Each row is a point on a tangle of strands that fork, close into loops and nearly touch. The rows are in no order.
Two points are linked if the straight distance between their rows is under 98.3. Some points are linked to none.
<692>: [ 27 -50   5   4 -22  11  13  30  -8  -2  -6 -10   6  16 -28   6   7  -5
 -13   7  -1 -13   8   1 -19  29  20  -6  13  16  19  -7 -14  -1   8 -12
  19 -20  -6  -4  31  -6 -14  15  13  -7  26  11 -21  16  -5  -4  14  10
  -6  -5   5  16]
<484>: [  7   5  18 -13  -5   2  -7 -11 -22   6 -23   1  -5  -6  36   9  22  -9
   7  -7  27  14  -8  -2  13  30 -10  -9  -6 -10   4  23  -3  -6 -18   6
   3  -8  26 -29   6  -5 -13  24 -26 -13  -1   9  -8 -23  25  -2 -14  18
   4  16  19 -28]
<314>: [-16 -24   0 -59 -33 -22  62  30 -36 -29 -43 -11 -21   7 -20   8  12  -2
  -6  10  -5 -16  11   0  -2  31  14 -20  58  22  44  -2  -8  -5  -5 -18
  -4 -45  -1   5  21 -20 -15  35  24  12 -26  -1 -46  37 -17  51  33   7
   2 -11  31  -6]
<126>: [-30  41 -10  37  40  23 -61 -36  21  23  21  17   3 -15  43  13 -20  18
   7 -19   3  40  -4  -8  -8 -27  -3   7 -45 -25 -10  16  -4  25  -7  10
 -12  51  14  -4 -51  -9  12 -49 -20  -7  17  -3  24  -7   2  14  -7 -13
  -6  17 -24   5]
<976>: [ -4   5   2 -36 -19 -35  48   1  -9 -19 -34   0 -16   7 -10   5  10  -5
  12  19 -14 -11  13  15  -2   8  -5 -12  38   9  14  -6  18 -16 -18  -9
   0 -11  -3  12  12  -1  -1  23  12  11 -32  -3 -17  -3 -13   6  13   1
   4  -5  16 -15]
<841>: [ -5  -9  -2 -17  -7  13 -30 -11  34  33 -34  -2   7 -62  11  17  22   6
  13  -8  16  21   0  -4  14 -28 -11  -3 -16 -11 -10  22 -15  40 -44  26
  27  -7  -9 -39  19  -4   5 -53  -3 -17  -2 -20  -5 -10  -6 -17 -25  24
   1  31  21  17]
<921>: [-37  16  -1  -3  -3 -13 -27  -8 -16   3  25  26  -5  53  46  20 -31  12
 -25  -7  31  14 -26  23  -6 -11 -29 -14  -1   6   3   6  14 -11  24 -42
  -9  28  -2  26 -11 -15 -35  23 -35   2 -10  -1   9   4  20  40  -6 -33
   6 -25 -10   5]
<316>: [-49   7  -8 -56 -25 -38  55  12   4  -9 -29  20   4  26  17  13 -11  -9
  -7  23   0  -3  -6  20  17 -27 -36 -16  55 -13  18 -19  24 -10   4 -18
 -16  -4 -25  42  20   6 -21   7 -23  28 -59 -32 -11  24 -10  29   8 -11
  10 -23  -2  16]
<619>: [ -8  26   3  27   4 -26   8 -16 -34  -7  23  -3 -21  29   5   3 -14  -2
   1  -2 -12 -10  -1  21 -26  20   1  -4  -1   0 -12  -1  17 -29  18 -26
 -29  32   5  26 -19   9   6  32  10  12   2  34   5 -22   4  -2  18 -15
 -17 -15 -15 -23]
<326>: [ 21 -17 -11  18  -8   2  -3  11  29  23   1   5  17 -12 -30   0  -1   0
 -11   5 -12 -12  12  -6 -24 -15  12   8 -11  13   1 -11 -15  26  -7   1
  19   4  -9 -13  23  -3  -2 -24  20 -16  15 -16  12   9 -26 -19   0  10
  -1   1  -9  29]
<670>: [-46  14  -5  11   0 -15 -35  -4 -24  -4  50  25 -10  66  37  23 -42  17
 -37 -19  27   6 -31  23 -16 -17 -32  -9   8  15   5   0  21 -15  35 -59
 -14  32 -18  44 -12 -19 -36  17 -23  13  -3   5  10  14  17  47   4 -44
  -2 -34 -21   9]
<832>: [  5   2  17  30  23  33 -59 -12 -30  14  32   1  15   3  31   2   6 -13
 -11 -10  20  17 -19  -9  -3  38   5   3 -33 -36 -13  27 -10 -25  23  -5
   3  19  27 -25 -14  15   5  15 -36 -13  36  38  24  -8  40  -9 -10   4
 -10  15  -3 -16]
<535>: [ 19 -10  -4  30  21  19 -47   0  15  26  29  20  32   7  15  -8 -15  -3
 -24 -11   0  -7  -6 -12 -15 -24  -4   6 -37   9 -14  10 -18  28   4   3
   2   9  17 -24   5  -8 -24 -36  -6 -21  20 -20  25   9   0   8 -16  -7
   8   3 -12  33]
<189>: [-25  22 -14   0   6 -35   9  -2  15   9  18  28  -3  46  12   9 -37   5
 -21   0   3  -9 -11  23 -15 -52 -29  -6  18  18   7 -22  29   7  17 -26
 -23  34 -20  40  -3 -16 -15  -6  -8  19 -31 -23  11  19 -21  25   5 -26
   5 -28 -23  26]
<998>: [  7  44   3  -3  13 -10  23 -38 -19 -15 -14 -15 -38 -19  10 -13  20   2
  46  -8 -19  11   5   5  20   8   5   4 -15 -13 -10  18  12  -5 -24  21
 -28  10  20  -5 -26  14  33  32  16   8 -25  27  -1 -41  12 -17 -16   7
   7  17  18 -61]
<469>: [ -7  31 -17  11   4 -22  18 -14  25  20   4  10 -12  -2 -17   1 -10   8
   9   8 -19  -8  18  14 -20 -22   0  11   1   2 -11 -16  15   0  -8 -11
  -7  34 -10  27 -13  12  15 -18  15   7  -4   0  14 -13 -19 -30  10  -1
 -13 -16 -22   1]
<198>: [-23  33  -4  31  17   0 -25 -35  -2  18  20  18  -5  20  25  17 -21   7
  10   1  -2  19  -4  17 -16  -9  -2   1 -23 -15 -15  -1  13  -7   4 -18
 -17  44  11  16 -31   0   0  -9 -20   3   4   3  20 -17  11  -1  -1 -13
 -13  -3 -27  -2]
<201>: [ 44 -49   6  27  -2  40 -27  26 -26 -22  44 -24  12  40 -10  -9  -7 -16
 -32 -11  -2 -23  -1  -6  -9  51  15  -6  15   3  13  -3 -19 -31  40 -23
   5 -19   3  22  11  16 -14  28   7   6  60  27  -4  27  16   9  10   0
 -16 -14  -7  11]
<683>: [ 36 -60  12  12  -9  32   8  29  -6 -18   7 -27  13 -15 -56 -11  26  -6
   1   4  -7 -10   5 -25   9  42  33   8   4  12  10 -16 -28  -3  14  25
  39 -48 -14 -26  18  -7  14  15  13 -12  38  22 -13   9   1 -36   5  14
   0  16   5  -2]
<842>: [-19  11   3 -63 -24 -30  63   2  11 -17 -59  -1  -2 -31 -19  -1  17   2
  36  26 -23  -6  25  12  25   0  -2   1  33  -3   3  -6  18   1 -28  12
  12 -31  -9  13  17  10  23  -4   1  15 -59 -31 -19   3 -18 -13  13   9
   8  -3  24 -13]
<650>: [-26  21  -3  20  14 -25 -18  -1   5   7  49  31   4  55  13   0 -53   6
 -41 -18   5 -15 -19  15 -23 -49 -25  -2   0  30   0 -13  21   7  30 -37
 -27  35 -19  33 -14 -25 -30 -14  -1  10 -14 -20  18  19 -12  43   9 -43
   9 -35 -28  21]
<815>: [  3  29  -6  45  23 -10  16  -9 -14 -15  36 -31 -20 -16 -36 -17 -13   3
   6  -2 -22  -9   1 -13 -19  23  29  23 -25   1 -39 -11   9 -22  19   5
 -31  27   5   1 -33  32  26  33  40   4  23  49  18 -33   1 -32  20 -11
 -13   3 -12 -36]
<125>: [  4 -11  -2  12  -7   0 -10   4   1  14  15  13   8  32  17  11 -17   1
 -25   7  10  -8  -4  11 -27  -3  -2 -14  -2  14   3  -1   3   4   5 -26
  -3  19   7   8  13  -6 -27   5  -3   0   8  -5   9   4  -3  13  -1  -8
  -5 -12 -10  17]
<413>: [ 15   4   4 -45 -16 -12  36 -13 -19 -18 -46 -18 -19 -36  -6  -2  34   7
  31  -7  -9   2   6  -9  36  25   3   6   7   4  11  21  -7  18 -34  20
  13 -35  10 -37  14  -8  14  25  15 -13 -33   5 -22 -14  10 -10  -8  12
  16  24  50 -44]
<58>: [ 27 -26  12  16  -5  27   0  17  -5 -18  11 -35   3 -33 -44 -10  30  -1
  15  -8   1  -7   0 -27   9  30  21  15 -13   7 -10  -5 -22  -2   3  32
  30 -33  -5 -39  12   6  20  22  24 -15  36  36   1 -11   8 -45  -7  18
  -2  30   7 -16]
<95>: [-25  -8   1 -66 -34 -23  44  10   6  -4 -67   0   5 -18   9  22   7   0
   9  29   9  -1   9   3  26  14  -1 -15  42 -11  13  -3   0   6 -23  -1
   3 -34  -6 -10  33  -7 -17   6 -19  -4 -55 -36 -22  17 -11  17   7   5
   2  -1  33   4]
<515>: [ 18  -4   0  35  -3  -1   2  12 -11   6  22 -14   0   8 -26  -5  -6  -3
 -11   3 -14 -20   6   3 -34  22  16   7  -8  10  -9 -12  -3 -13  17 -12
  -5  15  -1   3   1  19   9  20  21   0  29  29   9 -12  -6 -25  14  -7
 -17   0 -15   0]
<944>: [-19  28  -3  17  33  25 -62 -30  12  28   8  15   3 -16  50  16  -4  12
   3 -10  16  38 -13  -2   1 -20 -10  -2 -42 -20 -10  25  -5  23 -17  13
  -5  38  18 -23 -28  -9  -5 -39 -31  -8  10  -9  18  -9   7   6 -23   1
  -1  21 -13  12]
<797>: [ 49 -85   2  -5 -19  50 -23  27 -10  -8  12 -13  20  25 -17  -5  13 -22
 -25  -2   9 -12   3 -14  16  51  23 -13  26   8  39   7 -29 -18  31  -4
  27 -59  -3  14  22 -18 -18  15  -6  -7  48   8 -31  45  22  12  10  19
  -8  -8   6  20]
<229>: [  6 -50  -5   6 -11  36 -55  33 -13  -6  36  12  11  72  33  -2 -29   7
 -63 -22  47 -11 -20   2 -10   2 -21 -18  15  28  30  16  -5 -19  31 -51
   4 -22  -7  33  17  -1 -52   8 -14   0  26 -10  -1  54  20  75 -11  -9
   1 -41  -8  26]
<386>: [ 10   6  13 -32 -12  -7  19  -8 -23  -7 -38 -10  -8 -18  16   3  27  -6
  17   2  11   0  -5  -6  25  30  -5  -4  10  -1  13  21  -7  -1 -29  11
   3 -22  18 -34  17 -10  -1  30  -4 -15 -16  11 -17 -22  12   3  -8  19
  14  16  35 -31]
<89>: [-15 -30   0 -53 -38 -20  47  18 -12 -11 -53   3   0   1  -8  17   9  -4
  -8  22  10  -6   9   1  10  24  11 -22  48   3  27   2  -5   2  -9 -14
   3 -40  -3  -4  30 -18 -21  21  -2   3 -30 -16 -35  28 -12  31  21   7
   2  -4  32   8]
<592>: [ -4   5   6 -62 -20 -33  72   7 -11 -30 -54  -5 -19 -18 -30  -3  14  -2
  22  20 -30 -12  22   8  16  20  11  -7  42  10  18  -4   9  -3 -19   5
   4 -33  -3   6  11  -4  14  19  17  14 -50 -10 -26  13 -18   7  17   3
  10  -2  35 -21]
<758>: [ 13   4  15  29  26  30 -52  -4 -21   5  22 -23   5 -25   7  -4  18  -8
   3  -7  21  17 -14 -26   2  33   6  11 -36 -31 -18  27 -13 -19   8  18
   8  13  24 -36 -15  18  18  13 -19 -13  39  44  17 -18  33 -30 -15  20
  -7  30   6 -21]
<687>: [  0 -16  11   1  -8  29 -28   6  10  14 -11 -27   3 -69 -19   7  35   6
  19 -13  17  19  -4 -22  11  10  -2  10 -17 -12 -16  18 -24  16 -34  42
  37 -18 -17 -52   9   5  25 -26   6 -11  29  31  -6 -18   8 -40 -22  29
   0  45  12  -7]
<497>: [-19  36  -5  29  22   7 -26 -30   3  11   4  -9 -15 -25  18   7   4  13
  24   0  -2  27  -2   0  -8   4   3   7 -32 -26 -27  11   4  -2 -11  14
 -15  39  14  -5 -42  19  25  -9  -9   4  16  31  12 -32  18 -21  -3   4
 -18  17 -15 -22]
<713>: [ 59 -48  13  18  16  51 -33  15 -19 -29  47 -33  23  10 -20 -21  23 -28
 -15  -1   7 -13 -13 -32  29  65  22   4   3 -12   9   3 -31 -36  40  24
  18 -35   0 -14  -3   7  11  32 -10 -14  56  33   4  21  38 -15  -9  14
 -10  10   8  -4]
<541>: [-18  45  -6  14  26   6 -12 -37  12   0  -8 -20 -24 -39  14  -8  17  16
  49  -8 -12  33   3   1   3  -1   2   7 -22 -27 -22  10  13  -6 -26  29
 -24  31  12   5 -54  23  43 -14   0  17   9  35   0 -46   9 -28  -5  11
 -14  21 -12 -40]
<412>: [-20  28   4 -46 -18 -32  62  -7  14 -14 -55   1 -10 -17  -3  -8  14   2
  42  21 -22   2  25  14  21 -18 -12   1  25 -17   0  -5  27  -8 -21  13
   0  -7  -5  25   5  18  25  -9  -2  18 -57 -29 -16  -7 -14 -18   5  12
  10  -1   9 -19]
<141>: [-25  35   9  11  22  12 -40 -39   1  20  -6   2 -15 -20  52  12   6  12
  24  -4  15  40  -7   9   7  -4 -11  -8 -30 -31 -11  23   5   3 -22  12
  -4  35  23 -13 -34   0  12 -17 -32   7   9  13   9 -32  24  -6 -17  12
  -9  19  -9 -16]
<914>: [-24  21   1 -39 -19 -37  42   0  -2  -9 -31  14 -10  18  11   8   4  -6
  15  21  -5  -3   5  26  10 -13 -20 -16  35  -7   9 -10  24 -18  -1 -14
  -8   2  -4  30  11   2  -8  11 -16  21 -43 -15  -9  -2  -7  13   7  -5
   3 -14   2  -4]
<353>: [ -1 -26  -4   8 -14   2 -16  22 -11   2  20  12   2  53  13   9 -23   3
 -42  -6  18 -15 -14  11 -30  -6 -13 -20  14  23  16   1   1  -6  22 -42
   0   4  -8  23  18  -5 -38  10  -2   5  11  -3   0  28  -6  43   5 -12
  -7 -27 -10  31]
<354>: [  4  -4  -6 -58 -17 -34  80  14 -33 -35 -44 -10 -30  -3 -29  -1  12  -2
  12  10 -34 -19  15   4   9  23  12  -8  47  17  35  -9   8  -3 -11  -6
  -3 -34  -5   8  16 -14  15  41  37  15 -43  -3 -32  31 -25  32  22  -7
  18  -3  43 -29]
<588>: [ 12  -4  -6 -29 -16 -31  73  17 -44 -30 -21 -21 -40  17 -40  -6   8   0
   4   2 -32 -23   8   6  -4  24  16  -6  36  31  33  -7   8 -13  -3 -12
 -10 -24  -2  12  12  -9   9  47  49  17 -22  16 -22  20 -24  25  21  -5
   6  -9  28 -27]
<948>: [ 26 -70  -1  -9 -24  28   9  33 -27 -14   2  -7   2  26 -21  -6  14 -10
 -23   0   9 -11   6  -2 -11  40  21  -7  35  20  45  -4 -24 -17  17 -16
  17 -47   1   9  27 -16 -20  28  15   4  32  10 -44  43   3  22  23  12
  -1 -12  10  10]
<525>: [-29  28 -14 -40  -9 -15  26 -10  39  11 -34  21   8 -14  22   8   5   3
  22  15  -4  12  13  15  29 -53 -22   3  14 -20   2 -14  19  18 -28  13
   0   6  -6  15  13   9  -1 -38 -21   8 -53 -57  -7   3 -13  -1  -5   6
   8  -2   2  19]
<899>: [-20  46  -7  -2  10  -3  10 -35  17  -3 -27  -3 -25 -34  20  -6  16  15
  55  -1 -16  29  16  12  15 -17  -8   7 -13 -31 -15   8  19  -6 -27  23
 -16  25  14  25 -51  24  43 -21  -9  27 -13   1  -8 -36   7 -25  -4  13
  -3   9 -11 -34]
<606>: [  8 -55  -5   6  -6  18 -21  47   3  -6  16  19  23  55   8 -12 -30   0
 -66 -11  30 -17 -12  -2 -15 -35  -6 -15  14  46  23   7  -6  12  22 -28
 -13 -23 -11  11  20 -26 -58 -16   8  -2  -4 -34  -8  53 -16  74   1 -17
  17 -31  -9  51]
<699>: [ 46 -46  -4  20  11  10 -29  31  17   1  12  29  52   6 -12 -34 -19 -19
 -43 -11  -4 -22   1 -20  -9 -34  13  -3 -16  42  -1  -9 -26  28  13  16
  -3 -29   3 -25  19 -29 -31 -53  14 -25   9 -39   9  22 -26  33   8  -6
  24 -18  -7  53]
<756>: [-30  28  -1 -36  -5  -4   9 -24  31  20 -42  12   2 -20  42  13  13   4
  30  15   7  25   9  16  28 -24 -24  -9   6 -29  -5   9  19  16 -27  14
   5  13   4   6   0   4   1 -28 -31   6 -32 -36  -7 -19   3  -7 -13  10
   1   8   2  -2]
<638>: [  3  -4  14  14  13  24 -50 -10 -18  22  11  10   8   1  43  12   3  -5
  -8 -13  35  17 -16  -4  -1  28  -2  -4 -29 -21 -10  27  -8 -10   2 -10
   9  14  25 -24  -3   5 -17   7 -41 -14  25  17  11 -12  36  -4 -21  13
  -1  10   2  -8]
<991>: [ 54 -54  -4  26   7  33 -47  22  16  13  22  20  52   5 -10 -27 -15 -14
 -34 -11  -6 -19  -2 -24  -4 -19  12   1 -22  23  -1   6 -34  31  12  17
   9 -32   4 -23  22 -17 -27 -43  -1 -28  24 -32  13  33  -8  22 -11   3
  16 -11  -4  46]
<956>: [ 35 -20  13  51  26  34 -19  19 -17 -29  59 -41  11  -9 -41 -27   0 -16
 -14   0  -7 -21  -1 -35  -2  45  23  21 -20 -12 -33 -10 -20 -32  52  18
   3  -7  -4 -15 -17  30  30  39  21 -10  60  42  22  -7  15 -37   2  -8
 -17  12  -6  -4]
<365>: [-38  31  -3 -30   9  -2  -7 -25  22  18 -20  24   0  -1  57  19   1   5
  13   7  26  31  -1  18  29 -39 -29 -12  -2 -27   1   4  14  20 -11   7
  -7  23   7   8  -6 -15 -21 -17 -46   8 -36 -49   3  -8  11  12 -21 -11
  11   6  -2  10]
<796>: [ 11  22   2  46  11 -17  14   0 -21  -9  32 -20 -20   9 -24  -6 -14  -1
   0  -2 -21 -24   4   1 -29  28  19  17 -11   5 -28 -17   7 -25  22 -12
 -32  26   0  12 -19  21  17  31  29   4  21  44  11 -25  -5 -28  23 -11
 -21  -6 -16 -22]
<9>: [  9  20   1  25  20  15   2  -5  -8 -17  20 -44 -19 -37 -35 -18  20   6
  22 -11  -5  -2  -6 -24   1  16  17  22 -27  -4 -36   1   1  -5  -4  33
  -6   5   8 -36 -25  27  36  27  32  -5  27  52  10 -36   8 -46 -10  10
  -5  28   4 -41]
<648>: [ 31 -16 -18  30  -4  -7  12  22  29  18  14   0   8   2 -52  -9 -13   3
 -22   8 -21 -26  16  -8 -36  -3  23  18  -7  26   7 -33 -17  17  11 -12
  14   5 -23   5  21   4  10 -16  44  -4  27  -3  14  18 -38 -19  17   1
  -7 -12 -16  28]
<167>: [-27  40   0  28  10 -15  -7 -29 -22   1  19  12 -17  20  22  10 -17   7
  14   7  -5  11  -1  21 -17   7  -3  -2 -12 -12 -16  -3  20 -25  11 -19
 -22  40  10  30 -35  -2   6  15 -15  11  -3  21   7 -29  18   2   8 -18
 -17 -11 -21 -18]
<480>: [ 26 -18  -3  21   8  -9 -19  32  22   6  15  35  48  15  -4 -35 -23 -18
 -47 -11  -3 -23   6 -16 -20 -42   3  -6 -11  42   3  -9 -13  26   7   7
 -11 -14   7 -21   3 -29 -31 -51  18 -20  -3 -35  14  16 -30  39  17 -15
  27 -25 -20  48]
<16>: [ 21 -13  14  10  -1  25 -15   3  -5  -4   2 -36  -1 -48 -28  -5  36  -3
  16 -13  11   8  -6 -30  14  21  16  11 -17  -6 -18   8 -23  -5 -14  39
  31 -24  -5 -47   8   4  20   3  12 -18  31  41   1 -19  13 -46 -22  25
  -1  38  12 -17]
<336>: [-28  45   1 -13   2 -12  20 -36   7  -8 -23   5 -20  -7  24  -3  14   6
  55   5  -9  28  11  21  13 -16 -24  -2  -2 -32 -11   3  22 -14 -15  13
 -20  21  18  32 -40  15  32  -8 -19  25 -29  -8  -6 -37  12 -12  -3  -1
   7   2 -10 -33]
<693>: [ 40 -37   1  32  25  41 -70   4  12  21  35  18  48   3   8 -17 -18 -16
 -31 -13   4 -10 -11 -21  -1 -12  -7   1 -39   1  -6  16 -33  23  17  14
   8 -18  12 -28   7  -2 -18 -42 -15 -27  37 -18  30  24   8  15 -27  -4
  10   0  -1  38]
<249>: [ 22  12  -2   7   6  -7  40   3  -9 -23   2 -36 -29 -29 -45 -16  21   9
  27 -11 -23  -9   2 -20   7  22  26  23 -13  17 -18  -4   0   8 -14  27
   4 -18  -2 -30  -8   8  35  31  45  -7   7  42   3 -30   3 -44  -5   8
   2  21  12 -35]
<103>: [ 26 -14   3  44   5  16  -3  19  -4  -8  33 -28   7  -7 -39 -18   2  -5
  -7   2 -12 -20  -1 -16 -24  33  27  17 -19   2 -22 -22 -16 -14  27   3
   7   3  -6  -9   1  25  18  20  24  -5  51  33  15 -14  -2 -39   2  -2
 -22   7 -10   0]
<918>: [ 12   1  -7  17  17  -9 -24   6  21  21  16  30  27  13   5 -13 -23  -2
 -31  -7   0 -13   1  -5 -10 -43  -5   0 -18  25  -3  -3  -1  28   0  -1
  -9   8   9 -17   3 -23 -25 -38   7 -20  -2 -29  15  11 -27  18  -2 -16
  12  -9 -13  39]
<848>: [ 46 -32  10  38  19  38 -22  16 -30 -27  48 -35   7  12 -18 -20   7 -21
 -18  -2   0 -20  -7 -28   5  55  15  10 -10 -12  -8   4 -21 -34  46  12
   5 -15   5 -10  -9  18  12  41   5  -9  59  41  11   4  25 -24   3   2
 -12   6   1  -8]
<242>: [-28  43 -10  41  34  -1 -33 -36  15  20  30  26   1   9  30   9 -31  14
   0  -2  -9  20  -3   5 -18 -24   2  10 -36 -15 -12  -7   7   9   4 -12
 -18  53  12  18 -40  -8   3 -29 -19  -4   3  -4  29  -8   2   8  -2 -24
  -8  -7 -31   8]
<536>: [-39  25  -4  36   4 -30 -18 -13 -26  -9  55  16 -22  59  18  20 -50  14
 -29 -14  -2 -10 -22  30 -38 -12 -22  -6  -1  10  -4 -15  26 -20  43 -57
 -28  51 -27  52 -17 -11  -9   9  -8  18  -3  16  10   6  12  36  19 -48
 -13 -34 -38   2]
<860>: [-26  -5   1 -53 -27 -16  23  -1  20  11 -53  10  11 -15  27  21   7  -2
   5  27  19  13   2   4  29  -6  -9 -14  26 -17   6   8   4  20 -25   4
   3 -21  -8 -10  35  -6 -27  -6 -31  -7 -52 -43 -22   9  -6  17  -6   6
   4   2  26  16]
<233>: [-49  39 -11 -25   2 -18  39 -13  26   6  -7  39   8  20  15   0 -12  -1
  23   7  -5  14   1  21  20 -84 -38  12  15 -25  10 -35  30   4   8  -5
 -18  19  -5  60 -12  12   9 -31 -26  30 -62 -66   9   9 -11   6   3 -10
  23 -20 -20   9]
<892>: [-12  17  14  -1  11  13 -35 -21 -15  19  -9  10   2  -6  51  12  12  -2
   6  -7  32  29  -8   1   8  17  -9 -11 -20 -27  -3  25   1  -2 -13  -1
   4  20  27 -20  -2  -1 -15   7 -38  -7   9  15   6 -25  32  -2 -18  12
   0  17   3 -12]
<374>: [  9  13  13  32  27  30 -36  -2 -14 -10  28 -37   0 -34 -14 -11  17 -11
   9 -10   7  12 -16 -33   1  28  13  19 -39 -23 -33  18 -11 -22   8  29
   4   7  13 -44 -26  25  31  21   5  -7  36  50  18 -26  28 -39 -15  12
 -10  36   0 -32]
<363>: [-34  37 -18 -33  -4 -23  44 -10  37  10 -20  33  12  -2   2  -1  -5  -2
  23   9 -14   7  17   9  28 -77 -30  11  19 -20   8 -27  29   5  -8   1
  -8  10  -6  43   7  19  18 -40 -18  20 -65 -72   0  10 -25   0   5  -1
  25 -21  -9  16]
<340>: [  6  39  -5  29  19  -6  16 -17  -6 -11  21 -30 -31 -26 -29 -17   7  10
  24  -5 -25   0   0 -10   0  13  23  24 -22  -7 -37  -2  14  -9  -6  23
 -30  20  10  -8 -43  30  40  22  31   2  16  46   9 -42   5 -40   0   5
 -12  13 -10 -45]
<761>: [-23  -5  -5  28   6 -18 -34  24 -10  -8  61  17   0  68  11  -3 -54  14
 -60 -25   8 -22 -23  16 -38 -35 -29 -12   9  42  14 -10  10  -1  44 -53
 -22  33 -28  33  -3 -19 -34 -11   9  16   3  -4  13  32  -7  69  10 -41
   1 -42 -30  29]
<881>: [-23  41   1 -29  -5 -25  47 -18  17  -5 -39   5 -15 -12  11  -5  19   2
  52  10 -18   9  20  20  16 -26 -19   0  13 -29  -5  -4  27 -15 -11  10
  -6   8   6  37 -15  28  34 -11  -5  27 -45 -23  -4 -23  -3 -19   2   5
   8  -9   0 -22]
<688>: [ 29  -6   5  -6 -13 -16  52  21 -31 -27  -6 -21 -28   7 -40  -8  12   1
   1   3 -24 -23   3   1 -10  25  26   0  21  29  16  -9   6  -6   1  -1
  -5 -17  -2   2  11  -5   8  45  44  11   1  27 -16   0 -14  -4  21   1
   2   5  15 -26]
<138>: [ 21  -5   5  -3 -10 -13  44  14  -5 -17 -15 -20 -18 -15 -36  -2  17   3
  15   3 -19 -14   8   0  -7  28  27  10   7  18   6  -8   2  -1 -14   8
   9 -20  -2 -12   5  -2  11  29  37   1   4  30 -11 -13 -15 -29   8   6
   3  10  14 -25]
<479>: [ 59 -75   4  10   5  56 -40  20  -9 -17  30 -20  21  13 -18 -11  10 -27
 -24   0   4 -18  -4 -19  27  59  20 -10  18  -2  22   2 -39 -27  39  10
  25 -53  -6   4  13  -8  -7  17 -12  -8  61  21  -7  36  31 -11  -5  12
 -15  -1   2  12]
<862>: [-21  10  -3 -18   1 -10   0  -4  25  17 -10  27   4  15  31  12 -19   0
 -11   5  18   7  -4  10  10 -37 -14 -13   5   3   2   1  11  20 -11  -3
  -5  16   5   1   8 -13 -36 -16 -22  -2 -27 -41   8   4  -6  20 -14  -9
   6  -5  -8  24]
<61>: [  4 -12   2  -2  -8  27 -39  -1  23  31 -20 -14   9 -68  -3  12  25   6
  19 -16  15  22 -10 -13   6 -12  -7   5 -20 -15 -14  18 -27  29 -39  34
  34 -14 -17 -42  13   4  20 -39  -1 -19  22  11  -2  -9   0 -24 -29  27
  -4  36  12   7]
<627>: [ -2 -14  12 -42 -23 -11  29   1   1  -6 -55 -13  -6 -44 -23   7  25   9
  26  11  -9   7  11  -5  21  23  12   4  15   7   1  11  -8  18 -40  19
  31 -39  -6 -36  25 -11   8   0   6 -15 -21  -4 -28  -6  -7 -19   1  19
   3  25  35 -11]
<43>: [ 11 -51  -5  21 -10  16 -17  38  -4  -3  27   5  11  58  -2  -3 -33   1
 -55  -7   8 -22  -5   6 -35 -15  -4 -18  18  40  22  -6  -9   1  26 -39
  -4  -3 -17  22  25 -10 -35  -5  16   2  19 -20  -4  48 -14  51   4 -15
   3 -31 -12  47]
<833>: [-13  -2   9 -48 -23 -18  19  -6  20   5 -62  -9  -2 -50  -2  11  24   6
  27  16  -3  10  14   4  27   2   0   1  11 -11  -5   6  -2  20 -39  22
  26 -25  -8 -24  24   0   9 -19  -3  -9 -27 -18 -21 -10  -8 -18  -4  18
  -1  15  25  -3]
<521>: [-13   2  -4 -30 -14   1  -5 -13  34  21 -49   1   7 -55  15  14  17   9
  20   9   7  18   7   0  18 -25  -6  -4   1 -13  -7  12  -4  38 -48  25
  23  -7 -12 -27  20  -1   6 -44 -11 -16 -19 -36  -9 -11  -9 -13 -10  20
  -1  20  22  19]
<419>: [ 11   9 -25   7  -3 -12   4  -2  45  29  -4  11   8 -27 -26   2  -6   4
  -1   0 -12  -7  14  -7  -9 -33   7  16 -11  11  -1 -13   0  27 -27   8
  15   6 -11  -9   8   3  13 -39  25 -13  -1 -22  14  -6 -30 -20  -2  11
  -2   2  -8  26]
<903>: [-43  40 -10  -9   5 -32  21 -20  14   3  10  37  -4  35  14   4 -25   5
   7   4  -2   2  -7  26  -2 -64 -35   1  14 -12   5 -31  29  -4  16 -21
 -21  33 -13  58 -17  -7  -6 -11 -22  27 -37 -42  13   4 -12   9   6 -21
  15 -28 -24  16]
<727>: [-20  13   3   0   3 -14 -16  -6  -1  14  14  30   2  40  36  19 -22   5
 -18  -3  25   8 -15  23  -8 -13 -20 -15  -3   2   2   1  18   3  12 -28
  -8  26   1  17   2 -15 -36   8 -29  -1 -10 -16  14   0   6  23 -11 -20
   3 -15 -11  14]
<387>: [ 27 -67  17  -8 -19  26   9  20  -9  -6 -17 -14  14 -19 -45   2  32  -4
   3   8   4   3   3 -14   9  42  29   6  13  12  18   1 -33   7  -5  15
  44 -59 -10 -35  26 -24  -1   9   6 -14  18   8 -28  14   1 -20   7  15
   0  15  23   0]
<900>: [  3  29 -19   1   2 -26  14 -15  41  23  -3  17  -2 -10 -12  -2 -10   4
   5   5 -15  -5  19  10  -9 -43   0  12  -7   6  -3 -14  13  13 -16   2
  -4  28  -5  15  -2   3  13 -36  18   3 -14 -30  14  -4 -35 -14   4   5
  -6 -11 -16  11]

A tip is a point with one link. Name the tips that can be reached along the links from each point below, in the order of the rows.
<138>: <692>, <316>, <860>, <387>
<921>: <606>, <536>, <761>
<419>: <469>, <648>

A fork is a point with three links, a tip a point with one. Leave the first point through the second and follow the links. Name the first fork or tip that comes.
<648> / <326>: <469>
<761> / <650>: <727>
<899> / <336>: <592>
<515> / <103>: <692>
<892> / <484>: <387>
<841> / <521>: <892>
<363> / <233>: <761>
<354> / <314>: <860>
<336> / <899>: <141>

Name the points in between on the shortest way along the links from the first point to the second, in order.
<797> / <249>: <479>, <713>, <848>, <956>, <103>, <515>, <796>, <815>, <340>, <9>
<125> / <536>: <727>, <921>, <670>
<756> / <670>: <365>, <862>, <727>, <921>
<95> / <914>: <89>, <314>, <354>, <592>, <976>
<386> / <249>: <484>, <892>, <638>, <832>, <758>, <374>, <9>
<683> / <484>: <58>, <16>, <687>, <61>, <841>, <521>, <833>, <627>, <413>, <386>
